A landscape with many valleys, sampled at points; each row gives a point and its height.
From any point a ball rolls to the lowest of the 2 points nearest to it. It stops when none of these is lower. Distance is the straight distance between rows; heights are no part of it.
tadi h=433: [129 129 161 112 147 131 116 143  79 152 144 132 164  97 101 184 166 123
 128 155 126 127 132 147 119 147 135 160 140 152 129 112  91  91 144  85
 171 140 115 152 131 136 150 122]
gesis h=514: [102 172  91 157 138 126 190 151 144 149 183 146 141 110 132 151  82 166
 167 138 110 117  84 143 113 105 183 132 196 111 120 181 118 160 186  78
 129  87 175  86 146  99 135 106]
Bapu h=390: [109  97 140 170 100 123 142 112 137 144 159 123 119 190 108 110 182 114
 168 108 122 135 101  64 110  94 131 146 176 123 130 164  96 123 158 125
 133 132 148 126 160  96 118 122]
zaki h=391: [ 92 131  88 105 108 106  98 143 110 170 116 168 136  71 152 177  96 174
 153 111 119  99 106 152 155 159 158 125 130 107 135 164 150 151 138  95
 136 112 168  79 142 147 137 119]
mer h=429: [119 111 140 197  91 147 146 114 116 147 155 111 109 187  85 133 171 131
 144 126 108 146 131  84 107  98 131 123 137 130 115 134 127 113 107 111
 110 127 145 103 169 149 109 138]
los h=234: [125 106 128 138  77 121 119  86 142 163 128 123 131 167  79  56 182  99
 118  90  99 104 140 113 140  83 124 102  99 102 143 173 120 147 125 120
 134 150 126 112 150 168 136 121]
Kemam h=279: [140 103 105 151 155 120  98 119 157 105 171 119 128 139 123 115 127  90
 172 146 153 112  78  81 173  88 123 114 140 143 120 114  98 132 166  93
 115  89  96 112 120 106 123 102]
vus h=198: [128 132 114  81  78  95  94 110  84 153  96 151 149 101 100 174 175 110
 123  91  94 123 180 172 118 127 140 169 107 118  90 151  98 130 157 114
 156 157  96 168 106 142 164 135]
rep h=249: [103 120 102  89 143 115 119 160 137 114 152 132 115 109 185 100 119 130
 113 145  97  76  67  88 128  98 129 104 132 164 162 122  95 156 171 111
 142 106 150 147  89 103 126 124]
giru h=580: [188 171 154  86 192 127 141 135 100 122 140 120 157 127 166 150  85 153
 111 139 152 160 117 123 111 180 186 118 206 132 129 109  94  94 112 116
 109 123 162 170 101 120 121  79]
fafe h=367: [140 150  53 158 168 175 106 127 142 119 177  95  95 144 126 111 123 103
 159 136 100 126  66  52 123 127 166 149 194 122 148  52  99 166 133  69
  58 140 131 121  73  77 135  80]
pago h=549: [146 108 152 179 124  91 108 104 151  91 133 132  96 150 105  89 171 115
 147 155 166 126 121 168 149  83 104 111 125 140  81 123 134 130 112 152
 117  98 121  96 180 133 123 146]
fidud h=459: [155 178 150 144 164 136 134 153  79 107 149 122 152 136  99 168 115 167
 142 145 149 167 120 172 104 127 146 147 217 162  82 142 113 104 131  78
 118  98 137 113 135 123 114 131]
dit h=540: [151 113 160 144 148 157 100 128 108  81 101 150 110 118 126 157  93 136
 129 153 153 164 163 178 157 159  96 123  78 188  85  66 177 103 127 150
 117 137 118 127 116 150 109 132]
fipap h=645: [ 93 120 186 119  92  95 142 140 152 127 130 116 152 113 103 147 222  69
 135 126 137  99  92 114 161  73 156 153 146 156 158  91 106 111 221 104
 145 151 101 150 159  95 182 111]
Belin h=553: [162 163 147  72 135 104 168 157  95 125 133 119 157 131 156 181 121 179
 124 148 149 173 103 156 115 160 176 145 223 112 140 159  93  83 157 116
 152 115 150 157 142 136 150  88]
ror h=307: [103 133  85 131 118 152 170 159 134 155 111 124 114 126 144  90  93 161
 119 140 112 108 120  71 102 120 126 112 116 102 165 130 135 135  91 121
 105 124 145 111 102 103  80 154]
maki h=631: [167 138 148 116 169 159  84 114 121  81 117 109  95 150 132  61 139  93
 105 141 129 135 136  94 135 131 103 111  97 166 112  43 124 108  60 146
 108 149 111 164  70 131 105 140]
rikit h=185: [121 111 131  96 115 103 110 134 108 140 143 148 142 122 175 103 167 116
 122 100  93  67  90  90 126 115 116  92 117 156 151 151  86 124 166 141
 153 134 139 156  97 104 128 130]
Deza h=490: [100 143 127 130 158  97 175 121 143 154 116 150 130 125 132 149  85 151
 136 146 166  96 146 148 111  84 136 142 150 141 102 191 149 131 162 113
 154  39 127 132 129  84  95 135]
zozu h=454: [ 58 128 135 137  69 134 119 108 164 141 139 150 109 131  84 108 194  88
 142 126 117  77  71  99 139  78 129 133 114 144 163 144 146 183 194  96
 145 131 124  96 131 150 161 105]
zipa h=616: [172 106 155 127 126 154 101 109 144  72 112  97  81 122 121  58 128 109
  88 146 145 134 145 143 149 120  83  95  71 150 114  69 176 129  54 195
  94 138 121 134 108 164 121 142]
vot h=339: [143 117 128 181 150 117 131 122 149 104 167 104 120 161 114 127 162  99
 170 156 143 139  93  87 122  86 148 152 184 135 127 128  94 105 175 100
 136  92 116 121 138  90 116 126]
res h=646: [155 147 133 118 183 168 123 129 103  75 104 120  89 141 161 110 112 136
 108 176 147 147 138 121 129 125 119 143 126 163  88  25 156  95  94 152
 110 123 102 183  64 104  97 152]
dagen h=343: [102 130 108 146 113  71 117  95 121 154 119 149 117 100 133 165 129 130
 162 125 164 123 104 156 175 116 153 129 142  95 100 158 127 140 123 118
 133 115 131  72 173 168 147 128]
Zotod h=479: [ 81 126 111 163 109 137 144 118 159 155 193 154 107 135 113 136 139 112
 162 136  98  88  55  98 127  92 156 137 154 135 156 138 124 140 188  77
 135 113 140  77 124 127 150 107]
koli h=509: [107 139 123  98 144 101 152 146 140 180 143 187 129 112 154 130 109 176
 119 132 137  92 118 161  99  95 144 127 163 108 133 233 152 166 157 126
 165  96 184 126 123  88 123 133]
Donu h=266: [136 117 135 106  89 129 134  89 132 164  87 107 123 125  88  94 111 145
  86  85 138 121 232 139 125 101 130 118  46  84 121 175 190 103  74 163
 163 112 116 153 127 143 114 160]
kuno h=325: [114 131 145  63 134 138 105 118  99 130 110 162 159  95 154 140 110 140
 101  98  83 117 169 133 141 172 106 107  78 172 124 116 122  92 144 148
 171 153 105 176  70 146 135 137]
tene h=378: [147 110 137  97 127  48 174 144 151 144 102 153 147 147 181 117 175 119
 108 150 147 121 143 183 124 104 166 170 158 108 132 163 101  88 202 159
 169 138 105 165 134  90 177 120]
Sira h=284: [123 108 120 106 100  52 114  93 131 163  94 149 128  99 135 195 123 147
 160 101 142 145 174 170 137 140 180 153 140  81  94 187 109 136 157 114
 119 114 124  90 153 151 156 129]
tir h=468: [160 124  68 214 151 177 130 131 127 119 163 132 108 138 111  95  82 127
 140 134 100 148 128  91 101 163 108 100 135 101 103  95 129 130  64 115
  68 129 135  76 129 106  85 118]
Rozu h=251: [106 133  87 182 178 115 147 119 162 114 146 122  79 102 144 163  75 152
 145 187 182 109  81 138 149 115 130 140 130 116 119 121 142 153 129 120
 100  65 116  91 173 107 113 116]
Dup h=632: [ 94 116 139 110  92  81 142 144 147 140 124 114 151  94 130 187 186  97
 138 106 101 100 108 135 134  96 170 141 141 128 151 119  79 125 213  95
 158 149 122 138 149 125 190 109]
Riv h=341: [105 126 118  98  63 132  78  97 132 127 115 130 167 128 114 109 142  82
 116  54 114 102 143 145 151 125  83 100  39 138 147 174 153 172 117 144
 183 189 112 162 106 192 153 126]
Bozu h=423: [142 131 127 144 160 109 143 104 138 130 148 133  94 109 150  91  67 154
 127 117 155 136 146 116 115 169 122 111 149 100 118 180 117 127  71 181
 128 107 138 119 151 113  93 148]
nulol h=400: [121 133 168 151 124  80 175 143 143 123 110 105 134 167 129 160 192 122
 132 146 143 166  98 136 110 112 153 177 209 127 122 113  77  85 181 140
 131 149 132 133 184 118 173 114]
Nila h=223: [116 130 134  93 148 128 134 115 141 139 128 137 133 122 146  64 105 160
  92 112 111  78 139 132 128 105  98 105 106 125 121 192 151 151 111 121
 178 130 137 137  90  81  96 174]
Nini h=268: [117 118 128 141 123 143 119 115 143 112 105 143 111 139 161 115  84 106
 117 134 131 103 141  89 160 134  85  96  55 143 140  98 145 120  97 142
 109 129 102 118 108 154 101 140]
lomib h=421: [ 96 143  76 113  98 124  89 152  98 173 147 161 138  85 160 126 141 159
 132 114 108  87  63 153 121 143 153 117  98 134 136 164 158 178 117 104
 156 143 165 100 114 140 134 125]
Tekan h=296: [ 90 133 120  85 103 127  92 107 133 124 111 138 158 116 150  83 113 117
 102  89 137  82 135 159 164 116  80 112  57 126 121 192 183 167 104 141
 207 157 133 157  78 129 130 157]
bibad h=663: [150 143 130 100 217 135 118 123 140  79 132  83 114 133 155 124 102 108
 107 169 153 135 107 101 132 107 157 164 160 154 117  32 115 102 149 106
 123 105 113 189  59  77 113 121]
tunul h=267: [166 125 135 125 112 140 111 119 144 125  98  93 109  73  91  82 129 115
  88 100 128 164 194 130 128 160 117 111  55  60 162 129 165 132  33 186
 105 159 123  93 142 172 138 158]
zamon h=188: [157 125 131  77  92 119 129 109 131 141  66 110 117  82  93 116 135 142
  97  85 119 162 240 147 113 159 143 123  54  69 125 157 154 127  80 189
 124 124  95 125 116 151 123 164]
Saso h=139: [108 122  95 120  67 133 110 108 122 169 117 136 131 127 102 122 141 130
 127  83  74 110 147 113 110 125 146 116  80  72 144 154 116 156 100 118
 127 154 143  97 146 177 155 136]
Ropo h=322: [178 107 132 165 125 144 135 121 149 132 101 114  94 106 117  81 143 133
 114 141 140 173 166 111 104 127 118  99  85  82 137 112 139 125  67 177
  99 152 135  90 166 172 116 156]
Tazak h=601: [126 117 180  99  98 138 120 124 108 135 115 109 126 136 117 130 195 103
 116 126  95 121 125  62 121 144 109 134 125 154 161  59  70 112 131 141
 101 172 100 182 142 125 146 124]
rari h=432: [161 172 165 136 171 157 169 170 107 133 100 124 123 119 155 179  72 201
 122 190 151 176 163 151 121 169 131 142 154 131 132 110 145 120 119  96
  87  99 111 112 136 128 109 113]
rif h=460: [137 147 151 134 187 108 124 105 128 110 123 124  98  94 157  93 110 130
  94 150 174 127 140 134 115 119 100 113 130 142 111 143 119 128  85 167
 150 122 101 135 137 116 109 146]
Kuv h=416: [141 169 123 121 131 146 159 172  98 123 148 127 148 164 121 140 101 183
 148 136 115 175 149 151 101 149 144 128 183 153 108 176 114 105 120 114
 110 107 154 131 132  99  84 138]
lolot h=379: [162 118 137 168 154 140 156 129 161 134 123 123  82 116 150  87  69 161
 117 131 132 171 185  84 108 168 109 105 123  95 139 135 150 106  56 189
 102 128 137  91 139 126  65 162]
zesa h=434: [139 111 182 145 141  67 131 132 135 109  92 103 119 161 129 138 211 104
 109 163 149 154 117 168 126 109 159 170 162 158 107  67  80  90 149 158
 120 151 111 138 186 144 183 117]
zotor h=465: [149 120 116 156 115 147 106 136 134 136 117 168 137  99 101 108  75 151
 118  84 131 129 171 127 152 200 116  92  82 101 116 129 183 130  37 148
 109 134 141  64 135 146  98 136]
nif h=57: [148 116 120  59 100  66 132 123  88 157 111 172 147 119 136 186 166 162
 111  97 106 133 190 184  90 131 172 160 146 103  93 208  95 103 196 142
 159 134 124 167 106 119 156 112]
belud h=297: [132 152 112  88 155 134 115 136 100 136 143 141 154 131 122  86 101 177
 129 107 129 103 149 144 110 130 120 132 131 141  91 189 147 111 104 123
 175  91 125 145  75  74  71 157]
som h=617: [108 113 148 101 127  99 156 150 129 116 135 107 160 103 118 189 139 113
 127 138 126  99  70 131 144 141 187 140 197 114 159  93  95  96 176  90
 134 128 142 126 135 132 194 103]
Dap h=308: [ 71 141  86 119 180 160 125 144 130  86 137 115 131 103 173 123  69 113
 119 156 132 114  62  97 156 123 125 123 116 174 158  87 130 167 143  99
 150 151 134 157  63 115 115 116]
mem h=555: [159 127 159  99 184 116 146 128 116  88 156 115 136 158 145 127 129 116
 101 148 142 151 108 126 101 136 158 132 216 143 133  97  58  80 150 137
 115 136 134 190 122  88 141  96]
Dula h=463: [119 144 107 168 145 109 172 144 146 117 150 114 115 156 142 156 103 172
 174 165 132 167  95 102 126 140 156 139 190  86 125 141 111 126 117 120
  85 111 169 100 179 116 116 124]
Vas h=437: [ 91 113 100 193 133 131 138  99 162 133 140 109 102 120  68 124  94 140
 131 128 178  97 134 170 152  82  98 116 108  99 109 146 190 184  90 140
 111  79 137  92 180 104  98 149]
Kur h=618: [137 128 160  97 100 159 128 134  91 140 146 133 133 172 100 112 199 123
 147 128  86 120 123 106  92 136 110 145 120 153 143  96 110  78 122 149
 118 132 109 183 109 106 119 163]
vup h=352: [124 120 153 119 114 118 101 108 133 121  93 136 120 123 105 123 155  90
 120 123 145 128 159 173 134 100  98 137  77 142 120 138 134 131 116 151
 152 149  81 140 144 169 146 150]
pitef h=239: [107 117  98 141  93 133 153 135 136 174 139 145 109 142 117 103 101 161
 111 122  89 122 143  87 118 157 135 102  99  63 158 148 129 155  86 139
  96 135 147  87 149 139 110 134]
mudut h=417: [134 112 134  95 141  64 150 131 142 123 116 164 143 117 171 131 133 105
  93 150 170  85 117 180 151  99 129 136 141 133 121 169 120  92 194 136
 188 111 102 157 104  80 142 123]
baz h=289: [100 113 117  94  60  84 134 115 136 179 123 135 122 185 112 151 190 129
 144  93 113 152 145 122 119  87 169 170 127  97 122 196 103 122 160 121
 154 149 144 139 153 145 151 133]
vanu h=247: [113 128  62 162 138 176 116 132 144 133 170 125 138 149 159  63 135 111
 143 100  89  86  79  44 121 150 107 109 110 126 163  71 141 162 106 101
 115 150 138 108  90  88  86 108]
Leko h=376: [123 117 121  92 106 144 109 157  81 177 122 153 166  89 179 162 118 149
 115  96  75  94 117 106 104 190 124 121  99 148 151 127 129 105 131  96
 156 123 131 134  85 138 137 133]
fera h=403: [ 84 120  71 171 117 147 151 102 169 114 137 125  92 136  96  68 109 127
 142 165 130 105  87 129 160 106 114 100 113  80 144 112 149 173 102 150
  93 104 127  75 169 113 114 141]
guv h=527: [112 113 170 143 114 164  85 126 124  84 130 127 135 147 127 186 123  84
 135 144 150 154 112 153 173 138  96 127  71 197 122  74 146 112 139 133
 143 168  92 159 122 178 149 123]
vob h=274: [116 116 119  69  63  84 114 113 116 125 117 135 155 135 110 159 210  78
 115  90  84  94 177 165 116  92 121 154  74 135 116 132  88 148 202 136
 133 159  49 186 119 146 183 131]
mepe h=444: [110 116 116 154 110 191 100 155  85 125 132 147 166 127 133 176  98 111
 127 120 126 121 115 113 139 179 102 133  84 156 129  78 158 119 100  92
 127 161 119 116  80 141  94 112]
gel h=323: [167 137 110  81  56  98  66  90 123 135 111 108 171 121  86 104 141  80
 124  27 108 112 198 142 132  99 110 111  13 108 129 172 157 169 113 138
 151 154  94 161  99 191 153 123]
Sedos h=485: [102 128  99 131 129 127 178 134 126 170 171 167 117 174 141 132 105 160
 138 116 122 124 110 137  85  96 154 138 193 106 125 230 135 160 169 112
 157 107 204 123 148 109 123 126]
vif h=311: [112 123 113 153 159 128 123 125 135 114 131 132 104 117 161 150  62 125
 135 173 179 122 104 113 157 125 111 126  91 134 127 111 162 143 127 116
 131  81 106 101 111 123  96 131]
kom h=484: [119 130 160 168  69 165  95 119 112 122 124  98 126 161  77 108 203  77
 141 124 132 110  97 104 147  70  72 115  84 168 144  87 160 141 129 103
 121 148 102 147 133 166 113 127]
Raf h=202: [147 144 136  41 108 124 143 143  92 153 108 153 161 113 160 175 129 180
 128  99  68 169 181 150  65 190 144 146 166 126 140 188  95 105 171 152
 138 128 145 166 121 147 162 130]
rab h=310: [125 121  94 152 122 181 123 125 128 135 142 120 154 144 105  21 139 108
 102  93  87 110 118  69 134 143 103  80  81 101 168 112 136 143  84 127
 134 159 130 109 119 129 108 137]
Mati h=457: [126 110 148 125 167  71 163 130 155 128 107 147 145 116 139 154  94 146
 121 153 189 119 152 189 148 135 151 151 158 133 113 165 135  97 163 127
 158  59 108 122 152 107 139 119]
Suro h=224: [103 109 110 118  76 117 123 133 121 190 137 132 128 132 129 141 191 124
 160  92  77 128 109  97 109 128 157 140 114  97 160 157  99 143 144 113
 149 161 158 125 146 155 154 149]
Tefo h=351: [122 123 145 113 118  93 153 138 127 142 101 112 133 136 125 195 178 129
 154 114 105 188 158 139  91 151 144 164 165 117 120 125  73  96 150 138
 129 174 135 141 172 152 171 139]
fiket h=387: [125 179 136  86 164 159 152 159 101 162  89 130 155  91 176 157  92 190
 119 178 127 132 112 145 103 162 147 136 149 146 156 112 149 119 134  93
 123 103 125 144  92 119 118 120]
Sarem h=582: [181 123 136 164 177 157 100 150 120  88 136 141  86  93 140 145  73 165
 132 159 170 162 165 126 130 170  95 119 132 136  78  75 160 120  47 153
  77  82 149  88 120 120  80 136]
Tek h=497: [ 97 152 129 150 124  85 176 130 143 115 144 114 111 191 147 174 111 144
 158 145 151 199 102 136 124 133 146 163 206  92 130 190 118 133 140 149
 142 133 179 116 201 129 133 116]
zisi h=394: [ 88 143 143 122 128 136 114 124 110 146 126 155 136 120 109 141 142 117
 125 145 134 117 118 144 134 109 125 154 102 148 137 147 131 127 145 102
 164 134 134 140 119 144 135 130]
zikot h=435: [119 127  59 211 148 175 102  93 142 110 159 109 110 145  87  87 102 110
 156 143 134 118 104 128 136 124 100 102 135 109 110 109 127 170  88 116
  80 116 126  75 151 107 105 123]
mevi h=450: [161 176 102 126 164 169 177 173 142 102 155  68 145 148 124 167 102 120
 168 155 118 152  84 127  91 110 156 158 228 144 141  98 108 135 161  65
  91  88 133 120 107  87 138 114]
gikog h=602: [192  89 132 164 138 159 110 141 152  73 129 117  68 112 112  83  89 127
 101 155 168 137 158 128 141 153  74  85  93 134 105  79 190 136  39 187
  69 104 132  93 122 149  90 142]
mut h=469: [152 140 175 124 157 142  96 127  76 125 121 141 144  97 101 169 132 120
 115 137 130 160 130 159 114 186 136 135 167 171 108  88 104  78 105 130
 130 146 119 140 105 150 157 118]
Teve h=526: [127 104 149 203 135 128 118 111 147  81 125  93 100 136 102 137 163 106
 140 176 158 128  89 148 149  88 116 134 158 171  93  50 136 140 139 119
 113 131 136  82 174 155 162 121]
Bufe h=396: [152  98 112 212  92 153 124 114 145 100 127  99 113 139  85  75 113 117
 104 133 139 117 155 129 169  93  89  59  32  81 152 109 194 142  79 159
  76 131 148  78 155 176 110 129]
dulaz h=491: [143 148 104 105 148 109 117 137 104 179 150 162 135  91 193 129  94 199
 133 104 114 158 124 131  83 200 149 113 161  83 137 206 120 158 107 151
 146 139 182 104 146 121 118 119]
sekit h=431: [139 118 107 176  73 157  91 117 149 113 114 105 157 117  88 103  82  98
 103  82 145 128 164 138 182 148  94  77  25  94 136 132 213 130  56 155
 108 136 142  88 124 173 115 139]
nor h=581: [138 117 176 110 156 130 137 138 105 132 155 103 151 115 139 141 180  93
 114 130 100 107  95  84 103 125 138 140 182 140 172  73  63 105 153 120
 116 167 144 201 140  86 160 107]
Vizul h=340: [ 78 134 138  87 105 169 117  95 128  99 110 103 151 147 150  71 114  95
 121 112 111 103 118 113 164 132  61 115  48 151 118 138 185 137 114 149
 206 175 112 186  58 121 114 168]
Bebaf h=496: [117 131 139 146 158 156 107 113  93 136 124 140 128 107 115 145 116  93
 115 122 118 136 121 117 101 168 108 114 154 160 131  86  86 117  88 132
 103 160 133 114 128 177 141 113]
tuvos h=507: [118 114 161 135  96 185 102 110 157 103 117 105 145 176 141 138 146  64
 144 108 138 143  89 103 159 123  69  93  52 185 163 120 158 147 139 152
 145 193  80 195 123 190 130 131]
sep h=461: [101 118 139 175  83 170 128 127 105 120 133 114 119 160  67 150 164 109
 131 148 108 112 125  98 127  81 111 119 105 146 126  69 144 118 116  86
 125 157 124  98 139 157  98 131]
Pekal h=329: [130 110 129  67  98  64 144 114 143 143  93 148 134 145 149 123 213 107
 113 116  98 129 155 156 131  94 147 170 117 124 130 149  73 122 213 160
 144 153  66 170 132 108 193 128]
Duki h=347: [ 85 144 107  92 164 160 120 163 104 129 108 142 148  73 172 170  64 149
  98 159 137 114  87 135 151 156 125 125 121 150 150 103 155 158 140 108
 140 149 149 147  75 136 132 100]
totur h=495: [150 120 158 159 175 114 145 145 133  87 125 133 134 137 117 163  99 122
 115 167 163 138 147 196 144 118 153 162 150 179  93  94 123  71 166 118
 138  70  99 135 146 116 123 130]
loni h=361: [144 124 102 191 122 157 123  97 154 117 143  97 121 137  99  13 120 113
 124 124 116 121 124  93 170 112  99  73  68  69 172 121 176 160  84 145
  88 135 123  86 157 146 116 135]
ligug h=357: [160 137 123  91  95 133 106 140 104 160  91 150 143  81 111 165 155 147
 132  74  72 175 212 110  85 194 128 139  89 114 118 132  86 107 108 134
 124 164 116 131 122 165 125 131]
rovu h=372: [119 109 145 107 123 131 138 130 115 171  88 151 125 136  93 135 115 168
 127 110 155 148 197 172 126 127 150 140 122 101 112 169 171 130  95 143
 116  99 145 105 164 122 102 155]
Tino h=430: [ 75 120 139 134 108  96 131 114 161 151 129 149 121 149 108 115 164  77
 115 147 152  95 109 146 150  56 127 155 103 145 150 156 140 158 177 100
 167 103 109 119 135 132 138 125]
tobub h=524: [147 120 141 148 182 134 125 123 133  92 132 129  93 157 132 110 127 113
 109 141 138 151 126 108 106 143 138 133 173 154 120  77  74 113  95 135
  76 123 128 125 136 131 125 107]
kag h=673: [146 114 146 123 138  88 158 161 139 100 168 120 162 124 114 137 189  82
 129 147 166  86  61 140 143  78 135 133 227 122 124 126  82  94 207  99
 154 133 139 149 111  63 168  78]
mezub h=455: [119 144 108 125 131 156 179 156 126 145 161 139 137 196 140 145  83 175
 160 120 123 178 140 113  86 129 132 150 182 113 129 212 149 132 150 116
 135  92 173 138 137  94  80 137]
rakem h=599: [ 94 115 148 117 144 138 137 134 133 125 132 122 135 113 152 157 136  95
 120 143 113  96  57  96 137 138 159 132 169 152 173  43  71 131 171 103
  94 151 139 140 117 129 169  88]
Fal h=359: [132 171  93 114 147 162 152 186 108 152 140 124 130 145 141 110  95 174
 122 133  90 140 131  85  75 145 124 111 158 125 139 123 114 139  95  92
 116 128 157 133  95 107  68 126]
Zas h=415: [105 125 117 101 126 183 107 148  89 140 131 134 158 121 169 116 114 120
 112 101 110  87  95  74 116 180  95 125  93 157 136  81 157 117  88 109
 156 150 130 163  55 130 103 133]
Nes h=505: [122 127 165 145 111 126  86  98 134  91 119 108 101 152 116 115 201  75
 164 157 166 133  46 127 157  93 119 129 123 178 126  78 127 142 158 126
 119 149 103 137 142 148 147 122]
sot h=458: [138 143 100 151 173 131 116 119 116 153 162 154 115  78 174 105  53 171
 147 110 132 130 122 110 128 191 148  94 125  93 121 155 131 162  62 139
 134 120 152  93 139  98  91 132]
katab h=554: [198 132 117 194 201 147 134 152 160  96 154 114  93 120 154 160  71 170
 159 185 160 173 150 137 112 138 128 136 182 125  94  94 138 130  99 133
  73  65 158  82 166 109 103 131]
Metef h=528: [175 119 133 165 181 101 158 164 162  86 122 118 115 124 148 163  96 158
 136 183 168 166 142 154 133 131 152 141 159 141  90  83 136  84 126 157
  97  62 141 110 168 119 112 134]
vumom h=186: [141 115 115  72 102  57 139 143 139 160 111 136 158 116 148 203 142 164
 139 113 108 129 149 178 115 126 191 170 181  85 114 197 101 119 220 113
 159 138 153 128 135 128 176 115]
mizes h=488: [143 161 106 151 189 149 152 140 141  97 149  96 150 128 114 172  82 147
 174 174 147 144  99 163 141 125 142 149 226 127  95 111 131 131 151  61
 103  66 137  85 134  98 132 114]
tinu h=518: [149 127 172 125 115 162  94 126 111 107  81 154 107  79  86 136 101 150
  99 136 139 163 226 179 144 178 111 128  65 170 101  95 185  96  85 192
 121 142  95 113 125 167 124 150]
Sevu h=381: [100 133 150  89 146 150 126 102 118  89 118 110 132 133 160 102 145  86
 123 147 136 101  91 105 153 121  88 127  97 174 127  87 151 102 149 140
 169 156  92 204  54  92 124 147]
redu h=418: [108 133 129 166 145 123 163 142 146 158 130 144 119 151 102 156  91 173
 161 125 144 162 161 154 128 131 135 133 161  90 102 167 152 143  94 129
  92  94 175  75 200 112 101 151]
vepot h=572: [118  93 146 172 114  66 145 108 169 120  97 134  96 189 124 106 186 139
 155 131 147 157 130 143 142 110 125 145 163 112  87 156  92 131 138 157
  97 111 127  98 220 150 153 135]
mome h=293: [132 140 126 106 129 118 147 151 109 144  97 140 132 110 145 173 122 156
 134 112  90 207 171 122  79 190 152 146 154  99 134 149  73 119 116 143
 100 170 139 125 156 169 152 124]
sokav h=326: [113 122 119  89  95 115 127 101 121 188  94 142 127 112  86 126 112 185
  85  85 154 106 189 163 113  99 142 125  93  81 120 206 171 153  93 139
 149 100 131 138 131 122 101 149]
fofat h=659: [125 111 170 126 132  89 158 139 137 106 146 127 145 153 134 108 201  89
 103 153 142  95  92 139 155  80 125 158 185 160 145 113  83  99 222 137
 138 129  84 158 134  63 155  90]
vuk h=498: [140 126 160 128 120 150 116 132 126 128  73 142 110  69 101 111  64 176
 106 116 142 147 233 157 151 188 100 113  71 114 116 124 213 113  74 192
 120 111 112  89 118 121  94 155]
Mogif h=414: [140 158  82 125 150 157 155 167 139 116 172 106 120 127 146 118 115 125
 157 142 105 125  50  84  89 124 165 139 210 124 157 114 104 149 160  75
 104 116 166 117  86  85 140 109]
tofav h=303: [152 112 158 136  75 117  94  87 143 136 108 103 119 148  60  92 166  94
 116 117 145 131 173 150 141  76  99 112  54 109 140 147 161 149 101 141
 128 135  91 105 175 212 158 139]
rodu h=263: [132 116 127  54  96 101 103 107 118 142 120 145 145 104 157 109 181 125
 106  80  50  73 154 116 116 132  95 104  67 137 142 134  96 123 144 156
 169 157 109 193  90 137 160 160]
Lema h=102: [112 113 168 110 100 139  90 113 111 126 155 131 161 138 148  99 167  78
 139  75 103  56  78  96 142 114  76  90  96 180 158 116 112 153 159 128
 152 164  96 171 108 123 144 114]
Kizeg h=264: [172 140 111  81  71 121  98 101 127 112  90  95 144  86  55 129 119 107
 104  62 126 149 246 182 151 132 126 124  14 101 100 172 171 163 101 173
 130 147  79 142 105 171 130 135]
sive h=315: [157 135  71 155 186 173  77 138 134 121 162 100 119 152 154 106 104  90
 159 122 109 131 103  63 130 131 120 143 145 129 135  29 116 144  96  90
  81 146 121 131  73  87  96 104]
tes h=195: [120 117 134 144 136 149  92 105 138  89 150 137 129 141 151  88 106  71
 139 116 125  92  87  86 179 123  88  86  97 173 149  90 111 149 136 120
 111 135 106 141 110 137 115 116]
Maf h=525: [131 167 139 108 135  97 206 173 143 108 149 107 136 175 176 164  93 150
 132 158 152 183  81 164 106 133 165 160 231 108 134 203 109 130 172 116
 134 112 185 147 171 117 158  95]

For each start below, name the point where the ball stops.
giru: zamon
tinu: vanu
Nes: Lema
rari: Lema
res: Mati
tuvos: Lema
